Each row is a point on a tangle of strands that fork and nearly touch. The rows are in no order.
Points whose rows are less than 115 apart are linked; no others are. Some points are linked to none.
razon: 25, -5, 12, 25, 5, 6, 33, -2, -25, 1, 43, -19, 10, 22, 4, -24, -6, -19, -32, -13, -4, 35, -17, 17, 21, 22, -2, -14, -11, 1, -13, -6, 11, 21, 5, 36, 10, 2, 3, 7, -17, 29, 25, 10, -5, 4, 19, 18
duk: -14, 8, 1, -15, 12, -12, -30, -1, 14, 7, -18, 11, -17, -3, -29, 0, -16, 16, 12, 8, -17, -30, 13, -16, 1, -26, -5, 10, 17, 0, 16, 1, -1, -22, -3, -4, -12, -16, 10, 19, 13, -2, -15, -12, -8, -25, -3, -33
Saz: 17, -10, -11, -4, -12, 4, -14, -17, -2, -17, 39, -24, -13, -27, -15, 18, 42, 1, -11, 1, 4, 5, 4, -20, -7, 36, 20, -1, -4, 3, -4, 8, 5, -7, -24, -14, -13, -2, -5, 15, -16, -29, 7, -5, 34, 36, -8, 3
zon: -24, -17, -7, 8, 15, -27, -35, -20, -29, -17, -3, 17, 0, 25, -34, 11, -31, 0, 34, -4, -2, 2, -12, -22, 17, -32, -12, -9, -4, 16, 19, 11, -44, -2, -1, -35, -3, 0, -9, -3, 42, 7, -25, -20, 1, -55, -32, 20
kom: -29, 11, -7, -25, 6, -11, -19, 13, 33, 4, -35, 22, -35, -15, -13, -25, 17, 9, 13, 12, -34, -27, 32, -9, 11, -18, -3, 17, 35, -3, 12, 13, 9, -10, -18, 1, -6, -11, 18, 2, 10, -8, -17, -11, -6, 1, 15, -52
belog: -1, -11, 10, -15, -33, -2, 12, -7, 36, 29, 2, -31, -26, -3, 33, 11, 53, -25, 0, 2, -2, -23, 8, -10, -44, -16, 39, 49, 16, -4, -34, -7, -9, 4, 8, -8, 4, 18, -9, -26, -39, -30, 9, -15, 23, 47, -13, 5
vis: -22, 12, -7, -4, 16, -15, -12, -22, -10, 46, -7, 6, 3, 12, -14, -10, -32, -24, -4, -5, 19, -39, 15, 8, -2, -31, -21, 16, 5, 1, -18, 14, 19, -26, 18, 14, 0, 22, 21, -12, -6, 20, 8, -24, -8, -21, 8, 6
Fipi: -1, 19, 4, -17, -9, -39, 13, 14, -31, -12, 20, 36, 0, 28, -26, 13, -9, 15, -5, -12, 13, -9, 24, -6, 8, -7, -12, -7, -9, -4, 19, 16, -25, -3, 13, -39, 18, -8, -47, -8, 31, -3, -10, 17, -35, -15, -9, 41
vugu: 7, 30, 8, -14, -2, -27, -33, 1, 6, -56, -3, 4, -10, 5, 9, 14, -35, 43, 3, 10, -20, -14, -36, -21, 9, -3, -31, -22, 1, 36, 19, 14, -22, 17, -6, -25, 0, -29, -2, 9, 32, -5, -27, 18, -25, -25, 14, -33
bemir: -16, 10, -7, -19, -6, -40, -1, 29, -24, 1, 30, 23, 17, 10, -21, 20, 22, -12, 14, -15, 26, -24, 29, -5, 0, -17, 2, 7, -3, -27, 27, 21, -20, -5, 23, -28, 32, -5, -46, -11, 15, -9, -5, 11, -26, -5, -12, 21
mumup: 2, -21, 5, 12, 16, -28, -18, -14, -24, -17, -35, 10, 5, 25, -30, 0, -60, 7, 5, -2, -6, 24, -11, -7, 26, -26, -16, -7, -17, -6, 8, -2, 1, 1, 7, -30, -7, -9, -8, 7, 34, 10, -17, -11, 1, -56, -25, 4
fef: -16, -8, 8, -8, 1, -16, 11, -24, 4, 29, 11, -14, -29, 21, 20, 21, 34, -19, 5, 12, 31, -30, -22, -26, -22, -25, 14, 12, 15, 31, -29, -15, -57, 4, 9, -35, -4, -8, -33, 3, -23, -42, -17, 11, 15, -23, -21, 30
koso: -16, 0, -17, -15, 8, 6, -9, -12, 0, 33, 5, 19, 19, -6, -9, 26, 4, 0, 26, -9, 25, -39, 24, -5, -14, -21, 15, 9, 5, -3, 11, -11, -15, -21, 6, -9, -1, 10, -14, 1, -6, -12, -2, -3, 6, -7, -25, 18
Sopop: -8, 9, -22, -11, -12, 25, 12, 25, 18, 29, -4, 12, -14, -34, 9, 10, 45, 47, 20, 12, -7, -23, 3, 4, -28, 20, 26, -29, 24, 10, 3, -23, -27, -25, -21, -9, -30, -6, -10, 5, 13, -2, -12, 11, 17, 12, -20, 7
geve: -4, -8, -4, -7, 1, 11, 27, 20, -9, 20, 47, -29, 30, 3, 12, 31, 71, -34, 24, -13, 32, 17, -17, -7, -16, 12, 20, -29, 9, -27, -27, 11, -33, 4, 12, -3, 35, 8, -46, -11, -30, -14, 28, 11, 29, 14, -26, 30
sav: 13, -18, -19, 4, -3, 14, 0, 17, -10, -34, 19, -13, 44, -10, 5, 22, 2, -23, -3, -17, 17, 19, 6, -3, -1, 22, 2, 10, -20, -21, 29, 5, 10, 30, 0, 22, 33, 18, -5, -1, -25, 1, 14, -8, 2, 30, -1, 11
Soke: 2, -5, 5, 20, 12, -29, 0, 1, -24, -5, -49, 3, 14, 26, -14, -12, -70, 3, 1, -8, 1, 25, -1, 11, 23, -33, -11, 2, -14, -11, 2, -1, 11, 12, 28, 5, 17, -14, -6, -1, 2, 31, 14, 15, -15, -41, 10, -18
kelos: 20, -40, -2, 27, 10, -5, -17, -25, 12, -1, -22, -13, 7, 1, -30, -35, -47, -20, -14, 28, 2, 17, -18, -8, 11, 9, -12, 45, -29, 12, -20, -14, 45, -1, -3, 12, -5, 1, 18, 16, -19, 10, 5, -17, 9, -2, -2, -8
Zef: 17, 0, 14, 17, 0, 13, 20, -16, 7, 9, 12, -5, 0, 17, 49, -23, -1, -73, -30, -17, 13, -9, -15, 37, -12, 7, -1, 9, -2, 10, 14, 1, 10, 10, 1, 33, 0, 10, 17, 4, -11, 0, 12, -20, -17, 19, 4, 22
muzo: 4, 27, 16, -17, -6, -23, 19, 27, -32, -9, 19, 16, 9, 15, -9, 11, -5, 39, -13, -9, -4, 12, 17, 25, 23, -4, -7, -30, -16, -18, 21, 10, -10, -2, 16, -20, 15, -11, -16, 9, 40, 12, -7, 42, -24, -9, 11, 25
sefos: 30, -1, 7, 0, -6, -10, -1, -3, -2, -17, 37, -12, -15, 8, -9, 13, 6, 4, -40, 1, 1, -5, -3, -17, -6, 18, 15, -6, -17, 7, 12, -9, -6, 10, -6, -6, -16, -21, -7, 23, 2, -20, -4, 13, 10, 19, -9, 20
lubi: 12, 1, -20, 0, 6, -35, -44, -5, -3, 15, -28, 7, -25, 32, -15, -17, -63, 6, 25, 12, -16, 7, -9, -27, -14, -31, -22, 22, 23, -7, 14, 3, 12, 4, 3, 23, 13, -9, -18, 4, 16, 43, 5, -25, -6, -37, -24, -37
Siloz: 17, 2, 18, -4, 7, 2, -1, -8, -10, -15, 45, 4, 2, 25, 11, 5, -4, -28, -33, -24, 8, -13, 1, -2, 2, 2, 1, -9, -22, 8, 22, -3, -13, -9, 4, -3, -2, -6, 0, 16, 3, -13, -13, 17, -2, -3, -14, 23
rurin: -19, -9, -16, -5, 14, -9, -26, -8, 8, 21, 7, 20, 7, -14, -40, 7, 3, 12, 26, 7, 2, -28, 27, -9, 1, -10, 4, 22, 17, 4, 3, -5, -6, -26, -14, -26, -24, -3, -4, 15, 16, -7, -9, -16, 9, -17, -15, -11
Besu: 23, -27, 8, 25, -9, 1, 21, 13, 3, -49, 33, -2, 66, -2, 8, 8, -33, -25, -23, -17, 4, 35, -5, 4, 6, 11, -42, -1, -32, -5, 24, 5, 21, 58, 9, 16, 41, 14, -2, -2, -21, 7, -13, -12, 0, 26, 6, 6
gutun: 4, -14, 4, -15, -21, 6, -4, -25, 26, 18, -38, -19, -59, 12, -3, -16, 8, 8, -15, 16, -21, -11, 21, -11, -14, -23, 25, 15, -1, 23, 6, -3, 7, -14, -13, 15, -3, 3, 26, 2, -10, -17, -28, 0, 11, 20, -4, -14
zil: -12, -17, 2, -1, 4, -37, 8, -31, -12, 23, 22, -4, -12, 19, -7, 15, 29, -14, 3, 12, 33, -8, -9, -15, 2, -8, 9, 27, 11, 17, -49, -14, -26, 20, 7, -51, -5, -6, -42, 1, -12, -29, -9, -16, 14, -28, -21, 39
Zap: 17, -18, 0, 41, 3, -6, 11, -6, 6, -26, -6, -1, 31, -4, -20, -38, -62, -20, -12, 10, 5, 33, -30, 8, 16, 23, -27, 21, -38, 13, -26, -10, 42, 27, 12, 11, -2, -4, 15, 8, -11, 20, 13, -11, -18, -8, 10, -8
loput: -3, -2, -1, -2, -3, -20, 7, -23, -17, 29, 30, 5, -2, 4, -11, -4, 15, 15, -6, 0, 19, -10, 0, 3, 11, 21, 15, 26, 6, 12, -39, -12, -1, 15, 5, -25, -13, 4, -20, -4, 1, 5, 0, -14, 0, -16, -12, 29
fitiv: -30, 17, -35, -27, -1, 15, -2, -16, -5, 27, -39, 30, 1, -22, 1, -1, -5, 24, 20, -1, 8, -37, 10, 27, 6, 6, 6, 8, 24, 3, 1, 16, -10, 6, -15, 16, -2, 3, 23, -2, 17, 16, 8, -6, 13, -9, 0, -16
Mitam: -3, -1, -2, 21, 7, -4, 12, -10, -7, 34, 14, -13, 8, 27, 41, -5, 11, -68, -20, -2, 20, -16, -3, 19, -5, -17, 0, 15, -2, 10, 12, 9, 7, 17, 14, 32, 7, 18, 9, -26, -32, 4, 18, -3, -28, 11, 22, 33
bab: 1, -9, 28, -4, -16, -16, 14, -10, 19, 31, 24, -33, -14, 23, 48, 2, 61, -59, -13, -4, 10, -21, -7, -4, -22, -15, 19, 32, 19, 6, -27, -4, -12, 16, 25, 5, 6, 5, -15, -26, -39, -33, 10, -6, 6, 15, 5, 19
Guvo: 2, -10, -16, 16, 7, 12, -14, 8, -13, -12, 16, -11, 44, -21, -13, 16, -8, -30, -1, -5, 17, 5, 20, 17, -1, 13, -5, 18, -24, -26, 6, 9, 40, -13, 7, 3, -2, 34, 16, -2, -16, 3, 25, -29, -2, 24, 0, 13
mel: -14, -18, 1, 17, 12, -18, 21, -22, -35, 12, -7, 9, 11, 29, -9, -4, -17, -39, -12, -8, 47, 19, 22, 7, 24, -4, -28, 8, -23, 3, -26, 10, 1, 8, 12, -17, -10, 18, -14, -21, 1, 1, -13, -22, -14, -28, -3, 56
Zod: 2, -1, 15, -6, -11, 27, -2, -27, 45, -12, -59, -4, -60, 1, -3, -35, -11, 27, 6, 18, -28, 19, 8, -24, -1, -26, 18, 1, -5, 7, 1, -15, 15, -9, -23, 7, -14, -7, 29, 14, 4, -22, -20, 11, 10, 19, 7, -35
mori: -6, -35, -8, -14, -13, 22, -2, 2, 21, 9, -19, -20, -38, -11, -2, 2, 65, -5, 5, 9, -28, -3, 36, -26, -23, -4, 35, 6, 11, 11, 3, -14, 0, -23, -17, 4, 2, 20, 14, -4, -15, -24, -12, -3, 31, 42, -1, -12
vavi: -10, -37, -1, -7, 19, -15, -21, -5, -19, -42, -4, 16, 27, 38, -7, 16, -28, -15, 28, -19, 2, -4, -7, -32, 9, -17, -20, -2, -9, 18, 29, -1, -39, 19, 8, -4, 29, -7, -16, -14, 8, -1, -29, 6, -17, -53, -15, 6
Fubi: -32, -2, -24, 8, 20, -19, -17, -26, -29, 31, -8, 9, 15, 27, -8, 6, -28, -40, 17, -4, 43, -12, 25, -7, 11, -33, -32, 25, -8, -3, -11, 21, 6, -2, 11, 8, 9, 28, 0, -33, -18, 17, 1, -24, -14, -25, 1, 26
pema: -13, 32, -17, -25, 7, 5, -1, 49, -7, -4, 2, 9, 0, -26, 11, -2, 43, 55, 15, 3, -11, 2, -4, 33, 21, 26, -4, -52, 10, -1, 14, 13, -27, -7, -9, -11, -11, -28, 10, 13, 33, 22, -12, 42, 8, -14, 13, -23
matuv: -3, -14, -16, -3, -2, 16, 36, 10, -15, 23, 24, -13, 18, -18, 13, 18, 62, 0, 20, -3, 23, 4, -18, 3, -30, 17, 22, -13, 29, -10, -32, -22, -27, 1, 4, 4, 18, 8, -40, -2, -29, -16, 21, -15, 18, 0, -24, 41
moneg: -10, 13, 21, -2, -13, 14, -14, 22, 41, 12, -26, -8, -21, -9, 13, -8, 14, -1, -1, 3, -37, -17, 26, 16, -6, -22, 26, 9, 6, -24, 12, 8, 27, -18, 6, 26, -19, 12, 40, -12, 4, 10, 13, -15, -8, 43, 11, -23
kefes: -41, 17, -29, -25, -6, 16, 1, -24, 17, 46, -25, 36, 4, -24, -5, 5, -5, 9, 15, 6, 5, -56, 24, 30, -13, -18, -5, 19, 34, -8, -12, 18, 8, -25, -11, 8, -10, 18, 24, -2, 5, 1, 13, -26, 29, 17, 4, -16
zutok: -39, 16, -32, -13, 7, -19, -1, 14, -18, 25, -18, 33, 7, -12, -16, -10, -2, 4, 12, -6, -1, -36, 16, 33, 21, -1, -4, 7, 34, -7, 0, 29, -9, 17, 4, 12, 1, -3, 8, -10, 15, 32, 1, -16, -14, -25, 11, -28
Zin: -7, -26, -26, 30, -2, 4, 5, -12, -45, 10, -27, 15, 20, -27, -44, 10, -36, 15, 14, 19, 24, 34, 17, 33, 6, 16, -7, 6, -15, -27, -25, -3, 31, -17, -1, -12, -23, 16, 2, 1, 8, 10, 3, -20, 9, -9, -4, 21
Tofut: 13, -35, 17, 19, 10, -5, 43, 0, -29, -22, 3, 17, 22, 33, -24, -16, -42, -31, -29, -9, 15, 52, 14, 3, 33, 22, -33, -3, -38, -6, -20, -9, 9, 15, 4, -16, -5, 0, -9, -7, 10, 12, -11, -9, -9, -18, -1, 38
fena: 16, -26, -18, 11, 3, 6, -23, -10, 1, -9, -16, 3, 17, -2, -23, 1, -38, 13, 7, 19, 1, 3, -6, -15, 3, 22, 11, 52, -7, -1, 4, -23, 24, 13, -14, 19, -2, -10, -1, 3, -8, 3, 10, -10, 5, 1, -9, -17
Bimo: 10, 1, -17, 19, 0, -6, 3, 11, -24, 2, 4, 2, 28, -35, -25, 7, -22, 2, -6, 8, 20, 16, 18, 29, 0, 24, -3, 10, -20, -34, -16, 3, 48, -15, -1, -10, -21, 10, 4, 1, 8, 3, 16, -17, -4, 11, 8, 14
pufen: 15, 16, 6, 10, 1, 42, 11, -30, -10, 25, 9, -6, -5, -34, -13, -5, -1, 21, 0, 11, -10, 18, -11, 27, -15, 25, 10, -6, 29, -21, -43, 0, 29, -48, -9, 16, -22, 15, 18, 6, -14, 2, 28, -16, 19, 8, 11, 0
Bepok: 29, 17, 23, -6, -11, 58, 19, -7, 19, -10, -16, -4, -44, 6, 39, -10, 12, 1, -23, -7, -17, 7, -15, 25, -25, 10, 19, -37, 4, -1, 5, -8, -17, -16, -10, 31, -19, -1, 28, 9, 7, -11, -6, 0, 3, 13, -20, 18
tetog: 9, 9, 24, -2, -4, -11, -32, -11, 18, -48, 16, -4, -13, 1, 8, 10, -30, 11, -24, -3, -17, -20, -31, -36, 6, -12, -27, -20, -19, 42, 35, 13, -15, 7, -5, -18, 4, -13, 8, 13, 0, -22, -34, 25, -10, -4, 14, -26
Sezed: 9, -7, 33, 13, 0, 10, -23, -18, 38, -30, -18, -9, 23, -22, 4, -4, -38, 23, 1, -5, -14, 34, -25, -6, 29, 1, -30, -2, -24, 22, 0, -3, 33, 28, 5, 1, 9, -9, 13, 3, -24, 2, -7, 0, 14, -16, 11, -51
Nis: -3, -31, -4, 4, 13, 5, 1, 15, -14, -1, 48, -39, 35, 7, -1, 31, 69, -57, 16, -16, 19, 26, 4, -14, 2, 3, 12, -7, -1, -30, -10, 22, -16, 6, 16, 18, 35, 18, -19, -18, -44, -6, 30, -5, 27, 27, -2, 15
ripon: 5, 4, 5, 6, -2, 22, 4, -7, 13, 20, -20, 2, -20, -39, -16, -15, 13, 28, 9, 27, -19, 16, 8, 17, 3, 23, 22, 22, 27, -15, -32, -15, 32, -22, -16, 1, -32, -7, 18, 6, -1, -10, 15, -13, 17, 12, 22, -33
misup: 20, -30, 16, 34, 20, -11, 43, 2, -24, 3, 31, 3, 17, 34, -3, -26, -34, -52, -42, -10, 6, 45, 4, 8, 32, 10, -25, -4, -37, 0, -7, -8, 20, 17, 5, 13, 8, -2, -3, -11, -13, 21, 8, 14, -4, 3, 20, 27
vone: -3, 21, 6, -14, -9, 46, -2, -20, 10, -7, -23, -15, -30, -37, 20, -2, 38, 16, -1, -12, -34, 19, 1, 13, -6, 11, 6, -55, 25, -29, -4, 21, 23, -44, -29, 17, -9, 26, 28, 3, 8, -5, 16, -3, 24, 35, 7, -6
Zav: 6, 17, 6, 11, 5, -51, -16, 0, -23, 10, -31, 8, -23, 31, -18, -31, -71, 0, 1, -6, -1, 23, -4, -8, 2, -40, -35, -7, -2, -15, -1, 17, 17, -1, 32, 7, 21, -13, -22, 6, 5, 46, 14, 3, -20, -44, 5, -27
naran: -16, -6, -18, 32, -7, -22, 9, 9, -14, -22, 7, 6, 45, 12, -27, -16, -60, -8, 8, -2, 6, 26, 2, -3, 20, 11, -18, 33, -32, 4, -11, 4, 29, 42, 9, 0, 5, 5, 5, -23, 1, 44, 17, -11, -36, -5, 19, -10
sab: 5, -12, 0, 4, 9, 19, 17, -23, -23, 23, 28, -9, 4, 9, -3, -4, 18, 1, -3, -2, 7, 15, -12, 1, 18, 31, 7, 4, 10, 14, -28, -18, -5, 13, -3, 25, 0, 10, -1, -7, -20, 15, 14, -9, 3, -15, 6, 20
manu: 23, 6, 15, 12, -19, 43, 22, -23, 17, 8, -21, -2, -27, 4, 41, -24, -2, -34, -28, -3, -11, -1, -17, 37, -25, 11, 18, -3, 10, 0, -3, -5, 10, -3, -7, 42, -17, 20, 36, 1, -11, -9, 17, -23, -5, 32, -3, 16
Nira: 15, 5, 0, 5, -3, 48, 15, -22, -8, 6, 11, -22, -12, -23, 5, 3, 30, 4, -9, -9, -20, 10, -19, 12, -19, 25, 10, -29, 36, -15, -16, 8, 9, -46, -22, 31, 2, 26, 1, -1, -17, -2, 23, -23, 11, 18, -15, 19
Nomo: 33, 28, 44, 1, 3, 35, 8, 19, 21, -22, 19, -10, -21, 7, 21, -4, 15, 19, -27, -5, -29, 19, -23, 14, -4, 2, 9, -41, 4, -13, 8, -12, -13, -16, 3, 19, -27, -27, 15, 27, 15, -9, 6, 11, -2, 4, -5, 2
tobu: 3, -13, -5, -1, -11, 16, 27, 25, 6, 33, 20, -4, 2, -27, 7, 17, 52, 29, 7, 1, -6, -17, 1, 3, -42, 16, 37, -5, 27, -8, -13, -38, -19, -10, 1, 2, -14, -1, -28, 2, -7, -7, 7, -7, 16, 12, -26, 26
vuru: -8, 17, -19, -26, -11, 55, 0, -27, 6, -22, -20, 6, -40, -30, 19, -8, 35, 25, 9, 5, -12, 12, 0, -22, -15, 32, 9, -39, 14, -1, -4, -2, 4, -23, -47, -2, 2, 26, 16, 5, 11, -20, -3, 5, 16, 29, 1, 0
zofi: -6, 13, -33, -10, 4, 15, 4, 34, 1, -5, 4, 13, -14, -32, -1, 7, 47, 51, 19, 17, -11, 3, -10, 3, 9, 43, 3, -40, 20, 20, 4, -7, -30, -12, -39, -22, -29, -22, -7, 16, 26, 8, -11, 22, 15, 0, -4, -16
Ratak: 2, -3, 42, -3, -1, 25, -11, -9, 50, -32, -39, 0, -18, -6, 14, -21, -22, 5, -7, -3, -35, 12, -11, -21, 9, -24, -9, -11, -12, 20, 23, -16, 18, 3, 0, 17, 4, -8, 29, 12, -21, -17, -17, 14, 0, 2, 7, -43
Sogag: 16, -6, 0, 12, 4, 30, -3, 9, 14, -18, -34, 4, 6, -28, -8, -7, -27, 34, 16, 22, -22, 27, -15, -3, 9, 29, 11, 27, 10, -17, 1, -27, 25, 7, -19, 32, -11, -21, 13, 4, -12, 1, 21, -1, 4, 8, 17, -38
volo: 34, 17, 47, 20, -3, -1, 1, 2, 29, -29, 12, -18, 29, -10, 27, -15, -34, 13, -22, -14, -10, 38, -31, 18, 22, -6, -31, -16, -29, 2, 14, 2, 27, 26, 22, 8, 14, -20, 9, 17, -15, 5, 0, 27, 0, 1, 21, -33
nov: 8, 17, 14, -3, 5, -16, -5, -11, -8, 12, 14, 0, 2, 21, -5, -23, -28, -17, -23, -12, 12, -19, 1, 3, 11, -11, -10, 10, -17, 6, 1, 9, 19, -10, 16, 12, -5, 2, 10, 2, -1, 14, -2, 3, -21, -16, 2, 3
pata: -21, -9, -16, -13, 7, -20, -9, 25, -10, 23, 8, -1, 17, -5, -9, 35, 36, -27, 20, -9, 26, -28, 30, 0, -8, -28, 24, 10, -7, -18, 20, 6, -14, -13, 25, -15, 26, 9, -32, -1, -14, -13, 1, 7, 5, 10, -24, 16
laz: -19, 23, -33, 15, -1, -39, 3, 30, -17, 11, 6, 13, 19, 2, -24, -11, -35, -3, 1, 3, 1, -11, 19, 17, 14, 0, -4, 31, 4, -10, 0, 18, 27, 24, 9, 4, 8, -2, -6, -17, 9, 43, 16, -8, -45, -9, 22, -22
ret: 2, -13, -9, -11, -24, 9, -7, -5, 13, 19, 13, -25, -18, -23, 10, 9, 69, -8, -2, -5, -16, -5, 26, -6, -20, 22, 37, 18, 18, 0, -8, 6, 16, -13, -12, -4, -1, 19, 1, -15, -15, -13, 12, -7, 30, 48, -4, -9
nari: 8, 25, 5, -16, -6, -11, 12, 42, -20, 8, 9, -2, 14, -9, 15, 10, 33, 40, -7, -5, -8, -4, -1, 41, -2, 5, 11, -47, 4, -27, 30, 9, -15, 4, 7, 4, 7, -12, 2, 12, 45, 21, -1, 31, -14, 8, 8, 17
zama: -1, 17, -8, 21, 13, -26, -17, 22, 13, 4, -27, -15, 15, -22, -15, -17, -45, 16, -3, 8, 1, 15, 8, 9, 16, -17, -17, 27, -29, -23, -15, 9, 50, -12, 11, -10, -11, -22, 12, 10, -9, 23, 18, 5, 0, 0, 23, -48
Fuzu: -23, 19, -11, -19, -12, 35, 11, 6, 26, -7, -11, 10, -41, 2, 14, -11, 47, 2, 23, 15, 16, -29, -2, -51, -34, 10, 29, -11, 15, 43, -10, -20, -68, -11, -18, -39, 2, 17, -1, 3, 12, -29, -11, 10, 8, 12, -6, 5
Vizas: -5, -12, 21, 16, 5, -17, 10, 7, -10, 48, 31, -29, 11, 32, 53, 18, 44, -64, -20, -7, 22, -16, -2, 10, -7, -31, 5, 16, 5, -12, 2, 15, -5, 12, 32, 10, 11, 19, -20, -43, -28, -5, 10, 18, -10, 14, 18, 38
vekob: 4, 46, 11, -21, 6, -30, -21, 30, 14, -42, -15, 4, -10, 2, 30, 19, -14, 58, 18, 12, -26, 0, -40, -7, 8, -8, -19, -25, 2, 19, 14, 0, -33, 9, -11, -27, -15, -55, -1, 3, 36, -7, -19, 44, -17, -15, 30, -51
Fudo: -15, 20, -32, -14, -16, 41, 4, 2, 25, -18, -35, 16, -47, -15, 13, -9, 26, 25, 21, 19, 4, -14, 8, -48, -36, 13, 18, -25, 5, 25, 5, -18, -32, -16, -48, -33, -16, 22, 13, 3, 30, -30, -24, 19, 15, 33, -1, -1
Momig: -10, 22, 4, -25, -7, 10, 3, -14, 12, -2, 1, 1, -39, 14, 21, 3, 43, -10, 0, 9, 21, -36, -15, -23, -22, -2, 21, 2, 15, 43, -11, -10, -60, 1, 3, -24, 5, 0, -11, 12, -3, -36, -9, -2, -5, -9, -12, 24
zavi: 19, 37, 37, -12, -2, 6, -7, 41, 25, -44, 17, -8, -21, 7, 23, 10, 9, 44, -9, 9, -36, -1, -28, -14, -5, 0, 1, -34, -9, 11, 26, -12, -33, 1, -5, -1, -21, -41, 15, 13, 31, -15, -11, 42, -18, 11, 23, -14
met: 38, 0, 33, 14, -17, -26, 14, 11, 12, -41, 36, -4, 44, 5, 19, -5, -36, 1, -36, -9, -5, 24, -20, 13, 12, 0, -44, -12, -32, 1, 32, 15, 34, 51, 8, -4, 30, -8, 0, 13, 8, 1, -22, 21, -7, 23, 12, 3
nuvor: -19, -31, -13, -13, 15, -12, -29, 20, -9, -34, -21, 14, 43, 7, -7, 27, -34, 28, 37, -16, -16, -8, 6, -13, 12, -16, -19, -13, -8, 5, 32, 2, -9, 17, 17, -4, 30, -2, -2, -20, 16, 21, -31, 13, -9, -39, -5, -34
fud: -15, -6, -16, -16, 15, -10, -21, 31, 1, -22, -26, 20, 20, -5, -7, 14, -15, 36, 34, -2, -20, -23, 7, -9, 10, -4, -6, -10, 13, 1, 31, -1, -20, 4, -3, 0, 2, -27, -1, -3, 28, 12, -17, 20, -9, -35, 0, -46

A fork is a point with three links, a tip a point with one. Leave the first point through the second and follow the links. Name the first fork or tip that comes.
belog; bab: tetog
Sogag; fena: kefes
Nomo; Bepok: ret
pata; bemir: Nis
Sopop; zofi: duk
volo; met: Zin
